Each row is a point on a tangle of strands that fork and nearly touch. The rows are in no order.
(in the rows, 128 means zero)
Two points are linked if the straight distance between their rows is under 69.5.
q_712: [ 88 147 142  98 157 148 150 142 181 112 110 126  87 159 122 125 109 148]
q_959: [ 94  80 143  91  97  90 101 124 110 128 147 133 186 121 127 173 120 127]
q_209: [104 103 133 133 150 128 125  80  93  72 209 185 169  65 144 115 125 164]
q_763: [115 124 118 116 139 135 155  48  80 108 172 182 123  81 151  95 126 147]
q_159: [120 194 133 155 130 147 121 156 166 113  89  97  95 152 120 131 126  97]
q_681: [163 185 134 146 160 124 148 109 140 106  80  73  76 158 130 110 120 112]
q_952: [139  92 111 144  95 143  99 217 129 167 141 135 165 104 144 136 173 111]
q_36: [106 130 140 107 153 148 142 131 165 131 101 132 100 159 112 130 107 141]
q_997: [171 180 137 144 134 120 150  86 119 102 110  87  94 110 167 102 134  95]
q_851: [167 138 111 175 140 145 115 143 143 176  93 109 125 164  81 112 134 110]
q_534: [156 189 128 169 102 136 114 164 139 115 108  81 109 122 152 122 151  74]
q_724: [187 141 112 183 116 136 115 156 132 163 117 100 130 128 130 107 158  94]
q_299: [168 159 128 149 126 135 140 100 124 127 115 109 108 107 158 105 139  93]
q_276: [ 86  91 121 100 100  71  81 117 105  86 198 129 205 105 146 167 129 131]
q_674: [160 156 113 168 169 135 134 134 160 156  87 101 109 177  76 103 129 127]
q_733: [110 118 139 123 142 150 131 141 158 150  96 134 120 159 103 139 113 133]
q_274: [ 41 148 160  86 102 115 134 157 165  88 120 123 142 153 129 168  95 142]
q_493: [197 151 108 177 155 121 156  95 111 158  89  93  96 162  98 102 129 130]
q_689: [ 88 160 139 147  98 154 110 198 158 137 105 118 128 147 109 162 121 108]
q_137: [150 130 121 128 130 142 146  80 108 152 117 152 110 112 139 110 125 122]
q_472: [196 136 105 191 125 135 118 145 126 177 110  96 130 145 108 104 151  99]
q_43: [129  74 117 129  93 124 101 212 126 162 155 141 185  97 145 151 173 125]
q_690: [129 113 119  75 141 132 165  70  88 125 116 180  66 136 118 106 100 177]
q_731: [124 117 119  87 136 138 159  63  86 128 118 172  89 122 128 108 105 152]
q_177: [ 99 116 113  92 138 136 157  39  61  95 171 178 106  98 149  97 112 161]
q_17: [108  74 141 105 101 105 105 138 115 152 136 135 181 124 119 175 126 129]
q_938: [ 56 118 154  82  99 112 116 129 135  90 127 126 159 139 129 163  99 127]
q_106: [147 122 120 159 132 152 114 145 143 178  96 123 128 151  93 130 129 112]
q_108: [105 172 134 154 114 158 117 180 167 136  96 113 114 152 105 146 124 102]
q_766: [181 165 113 171 170 123 149 111 137 143  85  84  92 172  89  99 124 130]
q_761: [170 144 108 176 102 144 108 188 137 157 122 104 132 124 141 114 167  88]
q_662: [126  66 120 115 103 102 104 201 120 140 170 147 201  80 142 153 170 138]
q_31: [127 104 131 137 132 149 118 136 138 171 101 137 133 148 100 143 121 126]
q_823: [111 116 142  62 162 135 162 119 150 113 129 153  69 151 123 108  93 185]
q_492: [134  51 124 108 104  82 100 170 110 154 173 145 208  94 132 172 161 141]
q_794: [135  53 132 117 108 103 109 138 103 180 148 147 188 111 118 170 143 136]
q_797: [142 196 133 160 158 130 133 137 161 106  84  73  82 164 115 117 127 108]
q_344: [140 112 119 116 134 140 154  76  99 162 113 162 104 124 127 115 119 138]
q_100: [164 173 129 160 112 135 126 136 137 123 115  93 112 115 157 113 148  81]
q_739: [ 90  92 135 127 142 115 109  89  98  59 222 160 182  78 153 134 120 162]
q_451: [173 180 135 150 149 118 155  94 121 105  89  69  80 140 143 106 124 108]
q_149: [ 79  92 127 116 120  89  88  99 102  58 222 135 202  95 156 157 121 145]
q_510: [ 61 142 158  94 128 137 141 153 176 101 113 129 114 154 124 152 102 143]
q_934: [ 90  86 129  94  94  72  88 122 107 105 171 128 200 114 135 175 125 128]
q_888: [125 114 132  58 152 130 166  93 111 115 126 177  56 143 112 107  91 195]
q_892: [160 130 106 164  98 147 107 208 139 157 134 122 147 110 152 117 175  98]
q_67: [121 118 129 134 144 132 136  73  94  92 190 190 153  62 147 100 133 152]
q_420: [ 81 129 151  63 155 133 159 138 178 102 134 134  81 157 133 120  98 173]
q_588: [160 151 123 138 134 141 141  89 122 138  99 122 101 126 141 107 125 108]

Follow the links from the first point to the second, and from the first to the third. Name the last point that the two ways share.
q_938 / q_690 / q_106 => q_712
q_766 / q_36 / q_761 => q_851
q_451 / q_534 / q_731 => q_299
q_31 / q_493 / q_952 => q_851

A fork is a point with three links, a tip a point with one. Leave the first point through the second and follow the links. Name the first fork or tip that comes.
q_689 / q_108 => q_299
q_36 / q_733 => q_851
q_106 / q_31 => q_712
q_739 / q_209 => q_177
q_681 / q_797 => q_689
q_851 / q_674 => q_493

A fork is a point with three links. Follow the links from the first point to the second and name the forks in between, in order.
q_797 / q_137 => q_299
q_823 / q_510 => q_712
q_31 / q_724 => q_851
